A landscape with many valleys, sampled at points; each row gives a point and its height.
A ball rolls from a point to whichever of its 2 nearest points has the largest drop for the distance, and stops where none of them is lower. Distance is the straight distance between rows; heights are no part of it.
Vetep height 2.60: [104 101  62  90 111 110 105 114  77  90  84  88 106  92  98 136 114 106
 103 101 104  89 116 132 103 101  97  97  87 104 101 107]
vaze height 2.94: [109 110 103 117  87 102  89 106 101  91 108  80 106  98  79 108  99  91
 105  90  94 109 107 100 114  91 101 101  92 118 100 102]
nakir height 7.07: [104 101  89 107  86 123 116 102  94  93  79 111 102 125  95 129  92  90
  94 105  90  98  99  79  93 112 119 107  76 125  95 130]
bib height 7.44: [116  94  84 117  96 116 113 111  79  87  86 112  85 102 105 124  92  91
  81 113  91  84 104  76 110 110 108 105  75 121  86 112]
kug height 2.17: [ 95 108 102  88  99 111  96  90 105 100 103  74 123  92  88 104 102  99
 109  91 101 112 110 105  87  90 101  98 102 113 107 104]
vesu height 5.54: [108  89 113  92  85  85 134 104  99  90 120  97  96  60 103  94  97 100
 101 108 108  62 128  79  97  90 103 100 103 110  81  88]
neme height 5.22: [ 95  94 133  82  95  84 130  89 113  90 129  97 106  75 107  86  92  97
 100 117 108  80 123  73  84  98 106 108 109 112  81  94]
paru height 4.24: [ 98 124  73 101  66 106 120  99 120  94 111 106 119 111 102  95 117 130
 118  83  84  71 102 118  95  84 109 108  88  89 125  82]
bafol height 8.12: [116  92 120 110  99 115 103  99  96 107 101 125  68 116  96  96  79  87
  97 102  98 109  80  81 107 105 119  97  97 103  89 112]
ren height 4.87: [ 86 127 105  91  95 109 116  94 121 102 106 100 136 133 120  99 106 118
 100  90  87  95 116 120  79 105 111 111  96  86 114 102]
peg height 8.40: [ 92 118 105  92  83  99  76  88 103 128 114 101  77  85 103  61  96 118
 120  87 105  93  79  91  95  67  97  92 110  93 112  74]
dunu height 8.13: [107  76 110 119 114  75  88 105  87  89 104  94  81 107  88  99  89  82
  65 109 103 131  89  78 111 123  60  84  90 119  71 115]
Luzal height 2.70: [115  93 124 115  84  81 106 106  94 110 115 104  69  74  88  79  82  92
 109  96 112  95 100  83 111  91  99  86 111 109  75  96]
begom height 6.60: [108 105  86  97  88  98  95 106 106 108  91 104  91  97  91  95  97 112
 117  94 104  88  88 115 113  96 123  87 102  99  99 101]
kop height 6.15: [120  98  99 113  73  92 105 109  99 109 108  97  74  77  69  90 100 108
 127  69 102 106  92 109 113  77 109  77 117 114  84 100]
tov height 7.75: [125  85  95 125  85  94 115 124  85 101  91 115  67  90 101 103  86  97
  90 104  97  72  98  73 120 105 106  92  88 116  72 106]
vapa height 2.32: [100 123  97 112 107  75  80  98 103 116  92 114  65 119 103  87  95 122
 115  94 105  92  73 128 116 103 106  66 106  77  89  96]
daz height 1.01: [109 103  89 107 119  90  76 101  80  94 111  84  92  70 107  89  98  99
  87 115 112  91 107  84 115  88  75  97  94  90 103  75]
bug height 2.53: [113 114 100 130 109  97  81  99  76 103 104 114  46 102  80 112  96  97
 112  92 103 115  90 123 118  96  85  87  95  84 101  97]
Tefu height 4.71: [ 90  78  87  83 126  91  78 104 107 115  69  95 132 109 110 112  97 105
  94 122 114 104  83 101  91 130  88  87  87 107  83 117]
kom height 6.48: [109 107  73  98  80 105 141 124 102  87 116 103  98  91 112 116 110 122
 111  82  86  76 120 120  76  78 108 107 109  77 104  79]
puv height 7.77: [100  71 115  96 113 103 110  95  88  95 101 102 102 108  98  99  90  71
  72 117 103 119  99  58  96 116  89 104  86 133  77 120]
Gamuk height 6.56: [ 95 107  97  62 101 114 110  92 120 113  82 101 114 101  91  97 104 113
 124  88 110  93  96 124  86 103 120  88 112 100 112 110]
suk height 3.23: [ 93  82 130 104  98  79  80  93 112  95 108  73 123 102  79  91 101  76
  93  95 102 146  96  86 101 108  79  97 110 127  91 114]
Lapiz height 4.36: [ 82 111 109  89 110 115 104  95 117 106  85  95 139 131 103 116 108 107
 100  97  92 108 109 118  79 116 106 113  98 103 110 117]
kizop height 7.96: [104  81 117 113 110  93  98 104  87 101 100 105  79 124  90 101  86  74
  78 102  99 138  82  69  96 119  81  86  86 130  70 124]
fadav height 3.71: [ 90 124  86  87  78  95 107  96 115 102 110  89 125  99 114  89 104 124
 109  91  96  71 106 104  86  80 102  97  89 100 108  83]
sev height 6.84: [103 114 109 118 109  99  96  95 101  99 116 109 104  96 127  86  92 101
  89 119 100  75 113  84 106  88  87 122  85  76 109  77]
zuze height 3.03: [ 74  99 130  97 102  77  96  80 114  90 126  83 131 106 116  79 110  94
  86 111  94 113 112  71  95  90  85 121 106 105 108  81]
vok height 7.72: [ 98 111 101  94 109 113  82  98 104 106  78 111  77 135  74 108  99  93
 109 101  98 113  79 115 109 119 113  88  98 107 105 125]
Duru height 6.63: [ 87 119  90  79 132 116  94  83  91 102 104 111  92 124 124 102 108 107
  98 116 105  94 102 122 102  99 105 114  97  63 123  85]
pero height 5.83: [105 109  97 111  83  66  93 116 120 112  94  92 109 106 107  82  83 115
 107 104 102  74  88  99 108 104 111  77  91 110  74  97]
baza height 4.93: [ 83 100 103 108  87  74 101  98 100  73 104  60 142  87 105 113 119 101
  83  99  93 106 131  89  91  96  75 114 104 120 108  96]
Bonut height 4.17: [104 125 106  99  79 101  99  98 137 109 101 105 107 119  75  74  97 112
 118  82  91 100  80 108 105 101 119  90 104 100 105 106]
Zis height 6.94: [ 97  82  76  75  85 115 112 109  90 113  56 119  75 102  74 105 112 100
 128  86 115  95  79 120 107 120 129  81 116 118  99 136]
dafad height 5.23: [101  85 104  78 111 101 109 100 102 110  89  97 114  86 113 100  88 102
  97 111 114  90 102  96  90 108 112  84  99 112  80 109]
tatav height 5.45: [118 102 114 145  80 104 104 107  96 100 114 124  57  88  73 102  89  90
 118  82  93 107  90 106 112  85  94  97 104  88 105  99]
Pozun height 7.48: [115  99  81  99 105 105 129 118  82  86 106  92  97  75 112 123 104 111
  90  99  98  71 127 106  95  90  94  99  94  96  91  88]
belan height 4.02: [ 91  70 110 107  98  69  78  99 114  86  91  84 130 105 104 104 109  86
  62 116  96 127 100  78 112 119  69 103 107 116  91 116]
dopor height 4.41: [ 93 128 111 129  59  91  87  97 118 104 124  97 108 106  91  79 102 104
 110  90  87  85 103  85 105  70  89 122  87 105 121  80]
dob height 8.38: [108 100 109 118 117  99  77 101  87 102 101 105  73 117  94 105  85  89
  91 107  99 121  86  98 112 113  97  89  93 103  88 109]
Fasi height 1.73: [101 106 109 128 105  71  80 105  92  91 120  90  91  78 100  85  98  91
  84 118 104  84 114  65 116  87  63 117  93  94 111  77]
taf height 4.42: [ 90 112  78 108  93  86  52  96  88  90 102  62 110  91  92 102 119 105
  97  89  94 125  97  99 106  82  72 103 102 113 120  87]
pebi height 4.49: [102 123 112 113  87  92  89 107 125 106  94  91 102 124  67  99  93 108
 115  82  87 109  84 114 107 108 107  81 100 115  94 117]
mupe height 7.52: [ 92  93  93  93 126 120  77  91  79  99  78 105  89 131  88 119 106  76
  90 108 102 137  91 103 103 119  96 107  90 116 104 126]
rabot height 6.52: [115  95  99  84  92 116 101  98  91 107 103  82  92  75  67  93  97  83
 121  78 114 126 104 110 100  90 103  89 104 129  91 113]
kis height 6.07: [106 104 109 102  77 109 126 100 118  92 107 103 113  97 105  98  86 105
 106 102  91  80 108  94  96  96 119 106  96 102  94  98]
muk height 4.43: [ 94  70  88  99 112  84  72  99 108  98  73  91 138 104 107 115 109  97
  70 119 103 123  93  90 102 128  68  97  98 107  88 118]
Rabek height 7.31: [115  90  88 106  88 124 116 102  85  99  91 132  66  94 102 107  92  98
 103 105  96  88  88  98 114 106 127 107  99  89 103 105]
neli height 4.54: [113 117  93 142  90 111  82 109  94  92 106 122  71 108  81 120  99  88
 106  96  87  99  99 114 125  91  98 121  87  81 119  93]
Ladar height 3.04: [ 91  91  98 105 128  85  70  84  95  87 109  87 116  96 121  93 112  94
  63 116 100 119 103  80 114  97  70 112 106  81 115  78]
Kul height 7.76: [118  85  92 109  93  92 104 117  84 101  94  92  84  85  91 101  88  91
  90 108 107  93 102  89 113 106  97  84  86 129  70 113]
rir height 6.72: [ 91 111 108  66 123 113  85  88 123 121  82 102 109 118  81  87 103 103
 120  97 107 114  84 117 101 108 112  92 110 105 112 114]
Zivo height 4.19: [ 99  85  87 116 107  97  87  97  79  71  89  79 121  93 107 123 120  83
  64 102  93 126 122 106 106 109  75 118  94 115 106 106]
nenes height 3.47: [101 118  74 119  75 100  86 106 100 114 110 113  78  89  97  85 108 120
 123  89  95  75  88 104 110  59  90 109  96  81 128  75]
kitot height 7.59: [109  79  90 105 102  97 106 111  84 100  84 100  95 104  95 105  87  86
  74 114 108 104  98  62  94 119  90  92  77 140  72 128]
voto height 5.55: [102  85 108  74  84 104 136 101 112 105  93  98 115  76 108 101  91 105
 111  95 107  83 111 101  74 100 125  84 111 116  75 113]
zepo height 6.87: [110  90  76  91  88 120 141 110  86  89 102 114  86  77 111 116 105 116
 112  90  94  81 111 123  89  91 121 101 113  79 107  88]
Devet height 3.72: [100  97 137 119  87  85  91 104 112  90 116  84 104 110  78  96  87  74
  98  94  97 126  99  83 104 108  98 103  96 127  87 114]
ziri height 7.73: [ 90  76 115  96 122  92 108  98 104  91  99  97 122 113 116 108  95  90
  65 125  95 102 105  66  98 121  90 106  92 114  85 109]
kosu height 6.44: [102  90 125  95  78 106 123 100 117  96 101  95 118 100  93 102  84  91
 103 105  95  91 108  83  91 107 118 100  93 126  80 117]
Nezu height 3.10: [113  88 102 103  76  78 108 112  96 108 105  94  85  62  96  80  95 102
 110  92 115  78 106  86 116  83 110  81 112 118  69  93]
vivet height 3.32: [ 89  83 121 113  95  69  77  88 106  73 109  79 124  98 103  94 116  79
  67 103 100 135 104  77 111  98  74 118 113 113 110  96]
Lakib height 6.41: [103  87  89  84 145 107 105 102  75  91 100  92 101  91 126 113 100 101
  64 116 103  97 115  97  90 116  80  97  95  87  96  96]
mel height 4.18: [105  94  82  94  78 101 116 101  91 104 109 103  90  58 109  90 111 116
 116  85 106  69 104 100 100  59 108  97 113  94  98  72]
nimu height 7.23: [ 98 108 104 119 108  93  86  99 106  89 104  91 117 113 118  96  95  98
  79 117  94  94 106  87 115 105  95 115  88  94  99  90]
pakun height 2.82: [ 89  82 125  81 100  86  93  89 120 105 110  73 134  88  85  85  96  88
 108 110 113 124 103  82  85 106  90  94 109 126  83 109]
mul height 6.24: [ 98 119  89  84 109 106 112  90 102 105 108 115 101 110 135  89 101 121
 102 105 103  78 101 118  89  97 112 102  95  63 115  80]
kife height 4.33: [ 96 108 141 109  85 107 101  93 127  97 114  96 120 121  84  90  92  85
  99  92  88 115  98  86 102 100 116 115  97 114  99 105]
lat height 6.86: [101 106 110  82 120 106  74  89 109 118  94  85 100 104  69  87  98  94
 121  82 112 136  84 109  99 104  98  84 113 114 102 115]
Faroz height 7.55: [102 115  90  83  98 122  97  97 107  98  80 113  79 120  70 101 114  98
 120  99  99  96  83 126 115 113 121  96 108  95 121 116]
Kikaz height 3.36: [ 82  82  97  80 126 102  90  96  96 108  73  85 138 106 105 132 125 105
  97  97 108 138 110 122  68 128  70 107 112  96 108 113]
Luruf height 7.84: [106 108 107 119  97 106  97  97 101 113  94 140  49 112  87  82  94 105
 116  96  98 103  72 116 117 105 115  93 116  68 111 100]
dos height 3.87: [ 80 106 105  83 124 105 102 111 103 112  81  93 129 134 111 129 119 107
 100  95  92 123 119 130  58 125  91 116 115  89 112 114]
dipak height 8.06: [105 109 109 132  93  98  95  95  99 122 106 140  55  86  93  75  87 101
 122  91 101 101  79 107 107  83 101  97 118  60 118  93]
kolu height 6.36: [108 104 121 131  92  98 112 105 104  89 113 113  98  92 112  99  86  85
  86 119  93  70 117  72 115  95  93 128  84  91 103  91]
dev height 7.40: [ 96  77 100  86 111 112 109 101  95 117  73 103 121 109 101 118  92  95
  95 113 111 105  95  76  71 124 101  94  83 131  77 133]
dapab height 5.30: [106 126  90 116  99 121  81  97  87  95 106 110  75 101  78 110 114  92
 113  97  97 103  99 121 121  82 100 120  97  80 136  89]
Pemo height 4.81: [102 116  74 109  76 120 120 103 112  84 101 116 104 116  93 112 114 115
 112  96  82  82 101 125 111 100 118 118  91  79 127  91]
geraf height 3.86: [100 122 122  93  99  99  88  86 131 124 111 114  95 127  91  62  93 112
 115  87  98 109  76 102 106  97 113  89 107  87 106  95]
muka height 3.17: [103 104  57  85 115  90  93 115  83  96  80  94 104  87 112 123 108 113
 102 109 113  66 101 131 107  98 106  84  86  94  98  95]
nuses height 5.05: [105 111 112 136  56  96 115 109 122  87 121 101 108  99  86 101  96  94
 111  93  85  80 110  87 116  80 102 125  88 103 110  91]
bofem height 3.93: [100 108  55  92  83 102 101 106  93  99 100 105  86  87  97 101 123 127
 127  84 102  72  92 120 109  61 105 104 101  82 123  73]
nekof height 3.51: [121 107  93 142 101  98  82 115  74  95 106 110  61  94  83 118  93  84
 100  98  96 107 102 110 125  91  83 105  84  96  97  95]
luvif height 5.51: [ 96 111  97 109  93  93 115 112  96  79 108  72 130  95 110 121 110 104
  86  98  86  86 136 101  88  95  86 112  94 109 100  93]
luf height 4.26: [106 105 126 100  97 110 102  86 122 116 118 118  94 107 103  71  85  97
 111 102 103 103  88  89 104  90 117 105 103  83 102  90]
pofus height 3.82: [ 87  94  88  85 116  98  87  94  88  94  91  67 137  86 103 119 124 105
  93  89 104 136 121 115  68 104  66 103 115 103 112 105]
forif height 6.37: [ 82 104  99  52 116 115 127  94 115 115  80 117 109 126 112 102 106 112
 117  99 107  87  91 132  73 119 119  90 113  79 112 112]
San height 4.14: [ 81  84 115  80 131 100  93  78 106 101 113  83 132 100 117  96 112  90
  86 107 100 139 105  87  91  94  80 104 116  95 106  88]
bugo height 6.83: [105  89  98  76 106 123  99  99  92 123  70 104  89 107  69 103  96  90
 121  93 119 125  86 112  94 119 108  86  99 131  93 138]
muru height 2.51: [ 91  82 107  80 112  73  83  96 117 107 102  75 133  88 104  81  96 102
  94 117 114 109  92  81  92 105  82  82 105 111  85 101]
losep height 6.04: [105 114  91 101  78 102 133 119 105  86 116  86 118  98 108 124 106 111
 102  87  84  81 133 111  79  85  99 107 100  97 102  90]
muma height 6.79: [108  92  85  95  78 100 108 115 109 111  78 112  82 100  71  98 101 112
 126  78  99  96  79 119 115 109 132  76 116 111  89 119]
buli height 3.46: [110  94  73  94  81  76  95 120  99 113  93  89 101  70  96  94 104 117
 119  82 114  73  95 108 113  74 112  76 106 116  77  95]
Nelav height 6.14: [ 90 100  83  62  98 101 134 108 103 106  79 122  97 114 127 106 100 116
 110  97 103  73  91 137  73 120 129  90 113  74 105 109]
zepu height 4.67: [ 99 112  95  93  89 106 116  97  86  99 126  96  88  63 116  98 108 113
 107  96  99  71 122  91  78  61  83 108 104  87 113  66]
fav height 7.88: [103  99 111  90 106 118 100  94 102 116  84 130  64 133  82  97  90  93
 110  91  97 116  68  97 102 117 127  85 109 108  95 125]
Sek height 2.78: [ 82 127 103  76 103 109  86  80 118 113 104  82 124 110  94  83 109 113
 115  85  98 106  95 106  85  84 102 100 102 103 121  94]
geti height 7.58: [ 99  93  88 106  89 116 108  98  96 105  85 142  63 103 105  82  96 105
 111 105  99  88  74 108 118 114 135 104 113  72 113  99]
Pesut height 4.32: [103 118  65 111  81 102  99 112 113  88  91  99 114 118  92 122 110 118
 110  99  87  73 104 122 119  92 115 111  79  97 109  95]
tenet height 2.79: [101 121  95  97 106  76  72  99 103 121  98  93  82 102  99  76  94 122
 118  90 115 101  76 112 107  90 102  69 109  93  97  89]
pupi height 4.44: [ 97 112 116  92 122 115 109  93  82  94 128  92  98  93 120 107 106  93
  89  98  97 112 128  98  74  86  87 118 111  74 115  78]
dokal height 3.41: [ 85  95 116  87 128  98  97  82  86  88 125  79 116  93 123 101 118  91
  76  99  94 134 123  89  75  87  72 116 122  86 113  77]
voved height 4.72: [107 110 137 145  94 101  93 100 107 105 123 125  69  99  86  93  79  77
 108  93  97 113  90  94 106  83  87 109  97  78 112 100]
tiz height 5.90: [100 109  94  89 117  97  93  97 107 109  96 110 107 110 131  86  91 112
  94 116 108  79  91 106 106 104 116  95  89  79  96  91]
pog height 3.22: [109  94 136 119  97  80  97 103  90  98 133 101  70  70  80  81  87  72
 104 103 113 108 109  74 107  88  78 105 101 107  88  95]
Vumu height 5.88: [118 101 110 123  71 102 111 106 110 106 107 120  70  92  71  88  91 105
 121  79  93 103  81 104 113  94 119  89 111  95 100  99]
teb height 5.87: [ 97 126  89  93 108 125  98  86  81  90 110 101  85  99  99 113 117 100
 110  97  98 102 112 121 101  84 101 119 100  72 136  85]
Seri height 5.53: [ 95 125  95  97 100 115 123 106 105  92 107 115 109 138 126 118 103 112
  92 100  80  90 118 124  82 115 113 121  95  70 116 100]
runi height 6.29: [ 99  87  91  93  67  92 123 104 117 107  93 117 105  79 121  78  91 114
 109  92 102  66  90  98 105 102 139  92 113  95  80  95]
Popud height 3.45: [105 121  99 113  86  92  90  91 121 121 111 133  89 123 108  57  93 119
 114  97 101  87  81 106 112  96 111  96  95  69 115  88]
viru height 4.78: [101  89 140  95 108 101 108  86 110 101 126 104  99  90 105  77  86  83
  99 115 108 101 104  71  99  91 104 109 104 100  89  88]
tum height 6.89: [ 89 112 120  78 126 136 119  83 100  99 104 117 100 137 108 114 110  92
  99  96  89 120 107 118  90 105 115 119 109  78 123 103]
Tuzi height 3.81: [ 94  99  80 107 114  85  54  92  91  84  93  78 122 100 112 105 117 101
  75 108  98 129 100 101 110  99  76 107 104  93 116  88]
gir height 6.28: [117  86  96  99  96 110 106 101  76  95 108  79  92  72  78  95  97  73
  95  95 112 124 116 100 105  97  85 100  90 131  84 109]
gugok height 6.69: [ 99  94 115  91  99 124 124  97 103  97  92 104 117 119 106 119  89  94
  91 105  89 103 106  88  82 111 115 109  90 114  93 119]
nebap height 4.75: [ 83 110  83  89  99  91  58  96 105 107  85  61 130  93  85 101 118 110
 111  88 105 124  96 106  91  95  74  94 105 118 115 100]
Nog height 6.45: [103 106 108  81 114 135 115  83  90  97 107 115  84 104 103 107 102  96
 107  98 101 109 105 113  92  96 118 111 110  75 118  98]
bitu height 8.26: [109 110 107 122  91  99  85  99  96 118 116 112  70  76  98  78  90  98
 116  98 108  93  93  92 108  68  94 101 109  81 113  82]
rekik height 6.51: [ 96  85  89  85  67 111 130  99 120 106  88 116 103  79  96  80  98 117
 122  79  97  86  88 111  97 105 146  89 123 100  93 104]
sifo height 5.31: [105 101 116 109 114 114 107  95  80  84 116  97  97  83 112 110  96  83
  81 107  98  99 123  87  99  97  89 121  93  91 104  89]
Pup height 5.95: [120  92 108 110  95 115 108 103  76  90 119  97  80  71  87 102  96  74
  93 102 105 104 118  89 112  92  91 114  89 112  94  97]
Mevo height 3.79: [101  92  72  78  79  93 114 108 101 106  93  97 106  66 106  95 109 120
 121  77 110  71  99 113  98  73 123  86 113  98  90  87]
muki height 5.76: [100  89 136 119  98 100 119 100  99  79 115 110 100 106 108 106  89  76
  77 117  91  85 115  60 106 111  97 129  82 111  90 104]
Boz height 6.96: [ 99  83 119  94 120  87  78  98 111 117  96  88 105 109  86  87  87  92
 106  99 108 138  79  97  98 114  84  72 108 118  78 115]
kip height 5.25: [101 107 106 138  95  69  81 109 103  90  96  81 101 118  84 115  88 103
  95  96  90 119  89 106 107 117  81  76  92 117  78 112]
robi height 3.83: [ 86 119 125 116  81  86  82  89 111  96 122  78 114 103  99  82 106  93
 102  94  94 108 105  79 101  79  88 122  99 110 116  83]
Fimus height 5.61: [110  97 103 126  62 108 132 105 119  90 113 117 103  88 103  93  91 104
 110 104  86  69 107  89 108  87 111 120  93  90 107  88]
Dezu height 4.94: [ 92  74  95  78 133  94 101 106 100 108  80  99 124  99 123 109  91 107
  76 124 109  88  94  88  81 123  92  82  89 105  79 111]
bemor height 6.38: [122  96  81 110  80 103 103 114  93 101 105 100  83  79  79 103 105 104
 119  86 103  92  99 111 122  76 112  93 103 103  96  93]
bog height 1.30: [102 125  99 138  98  82  88  96  95 108 100 124  53 107  86 100  98 120
 121  90  97  94  81 126 116  89  89  82 101  69 107  88]
mugof height 7.11: [ 98  77  98  96 115  98  70  94  98 107  87  87 108 107  82 103 103  79
  92  95 111 159  88 106 101 121  71  93 105 118  93 122]
Monu height 2.07: [ 83  86 118 100 119  76  98  88 106  80 116  86 127 100 126  95 113  96
  61 115  96 109 117  76 101 104  71 116 112  90 108  82]
pekod height 7.09: [ 95  88  80  75 102 109  99 101  85 119  56 125  74 116 101 107 100  97
 111 106 117  89  76 105 101 118 128  80 104 110  89 131]
pota height 1.74: [108 102  79  85 132 102  77  97  77  99  95  93  91  86 112 100 101 101
  93 116 115 101  98 108 110 101  96  92  97  89 105  91]
Mesad height 6.43: [ 95  91  91  76  87 118 148 101 107  97  93 129  93 106 120  97  98 119
 109  91  88  89  94 121  71 117 138 100 121  78 106 102]
larez height 7.74: [111  86  95  91 103 105 124 109  81  87 106  85 107  74 104 114  99  95
  84 108 102  86 127  93  93 107  91  99  90 119  84 106]
senot height 6.68: [109  90 112  89  97 117  95  98 100 114  90  86 106  95  58 101  95  80
 117  80 111 137  99 108  89 111  93  93  99 141  90 133]
bese height 2.98: [ 99 119  79 114  80 100  91  94 106 119 108 135  83  98 114  65 101 120
 117  99 101  76  85 110 107  80 101 108  95  64 134  78]
Gomuz height 3.68: [111 110  59 103  94  86  90 115  90 101  98  99  94  85 112 105 108 119
 109 100 106  62  97 115 121  76 106  94  90  88 101  76]
sevi height 3.26: [ 79 119  95  81  85  91  84  93 110 109 109  68 125  91 106  86 107 120
 109  93  98  87  99  91  81  76  86  97  96 117 108  82]
Gifez height 2.47: [ 90  97 124 119  99  66  80  93 100  78 125  83 105  86  97  86 108  83
  80 109 101 110 111  65 114  96  69 127 103 107 111  84]
zusol height 6.92: [114  97  98  96 106 128 124  98  82  94  99 121  81  96 117 116  93  98
  96 109  96  90 108 102  96 102 116 110  97  82 107  99]
mutup height 5.96: [103  86 116  97 139 118 114  95  76  90 115 108  92  98 126 111  96  89
  67 117  94 102 120  83  90 110  89 116  95  85  97  88]
gagus height 5.03: [ 89  99 144 108  88 102 120  91 119  82 124  99 123 114 107  98  95  83
  91 107  91  99 118  76  96 100 108 129  93 112  97 101]
seb height 6.19: [100 106 101  89 114 118 124 115  90  94  97 106 103 124 123 131  98 104
  83 106  84 100 119 108  72 116 107 110  99  91  98 112]
vuvug height 4.95: [ 82 114  91  82 119  99  55  90 111 111  77  76 123 111  70 100 121 102
 118  88 110 133  89 117  95 110  82  95 114 111 124 108]
mugo height 3.66: [107 115  85 123  80 103  87 116 108  88  90  93 107 119  75 125 104 100
 107  90  83  95 102 116 120 100 110 105  83 114 102 109]
Zevo height 3.84: [100  95 151 129 109  85  88  98 102 103 133 108  80  98  91  85  84  69
  99 104 105 122  94  75 106  92  82 111 101  94  99  95]
Tevoz height 7.15: [101  80  61  95  89 114 129 109  78  89  86 124  72  83 103 109 116 113
 118  92 100  75  94 129 116  99 129 106 115  75 114  91]
Sis height 5.56: [ 90  95 110  81 136  97 107  93 107 106 110 102 122 112 138  90  95 107
  81 122 101  92 102  91  93 105  97  98  98  83  90  83]
nov height 4.88: [107 113 110 133  82  74  96 111 109 100 104  81  93 108  70 111  91 110
 116  81  93 106  90 111 108  99  89  69  94 123  75 110]
rif height 7.51: [102  88 101 108 111  81  94 109 102  83  99  85 113  97 112 101  89  98
  70 124  99  81 109  75 112 120  84 102  85 108  89  99]
Pas height 6.06: [106 103 102 109  69  75 106 106 120 116 104 114  98  90 118  64  84 114
 108  97 107  66  88  91 111  94 122  90 105  93  82  90]
natuv height 7.38: [ 98  95  72  87  85 116 112 100  97  93  80 118  71 103  78  97 120 106
 123  94 103  84  82 130 119 106 130  97 119  85 119  99]
Bola height 5.24: [ 88  89 104  71 137  86 114 110 112 111  97  98 132 113 137 107  97 112
  82 117 100  89 107 103  65 119  92  89 101  85  84  99]
Beri height 2.84: [101 104 104  87 107  84  78  96 105 116 106  82 102  87 101  75  90 105
 109 102 115 103  88  90  97  88  98  78 107 108  91  91]
sufu height 6.85: [ 97  88  86 107 135 105  78  96  76  81  89 100 100 104 120 119 104  92
  59 124  97 106 106  93 114 117  84 111  87  90 104  95]
giri height 5.57: [102 104 100 124  93  71  81 118 115  98  94  81 114 111  97 102  85 106
  93 113  96  93  94  93 111 115  92  83  88 114  78 110]
Disan height 7.57: [ 85  88  97  96 131 122  96  89  89 102  83 114 107 142 109 123 103  81
  80 115  94 128  89  79  96 116 106 111  85 115 100 120]
fogo height 6.66: [ 90  84  79  74  83 119 144  99 103  94  84 118  92  84  98  93 112 119
 127  77  94  87  94 128  83 113 141  97 131  86 111 101]
Fupup height 7.25: [ 94  84  96  71 117 121 110  94  97 119  69 117 101 119 104 116  96 101
 107 111 110 101  85  95  82 118 118  90  93 117  90 131]
Pemoz height 6.99: [ 80 124 103  86 127 119  89  76 106  99  98 107 109 143 107 101 117  99
 100 104  95 109 101 123 108 106 108 119  99  77 130  95]
zarup height 3.37: [ 99  96  69 108 112 104  92 110  80  80  82  81 121  96 102 137 112  97
  78 107  92 103 123 115 104 115  83 107  82 112  99 109]
vus height 7.30: [ 93  85  96  90 128 111  78  89  88  97  86  89 114 108 100 110 105  85
  86 109 104 137  97 104 104 117  87 104  98 107 102 115]
Pasub height 8.28: [111  90 105 115 111  87  78 104  88  93 110  86  89  92  93  95  92  84
  81 112 104 119  97  87 113 111  77  93  96 108  85 102]
maf height 5.86: [ 97  90  90  66  97  99 133 108 102 112  83 111 109  82 124 107  96 114
 111  86 106  76 104 124  70 105 128  85 117  92  86 109]
Zos height 7.19: [110 107  87 111 102 100 113 107  95  92 104 103 100  81 123 104  95 107
  91 112 100  63 115  95 108  90 100 106  90  84  99  81]
patos height 7.32: [ 96  83  97  83 145 122  96  89  78 106  91 116  89 123 120 112  98  86
  79 125 101 117  90  85 105 113 102 100  90  96  96 105]
dovud height 4.37: [ 80  98  96  97  96  75  93 104  96  85  94  59 142  87 113 116 130 108
  81  91  94 122 126 101  65  94  64 107 115 109 113  95]

Where does a ball stop that starts at each point below?
Pemoz => daz
rekik => geraf
mupe => Nelav
muma => Luzal
dob => Kikaz
ziri => muru
tov => Monu
maf => daz
Pozun => muru
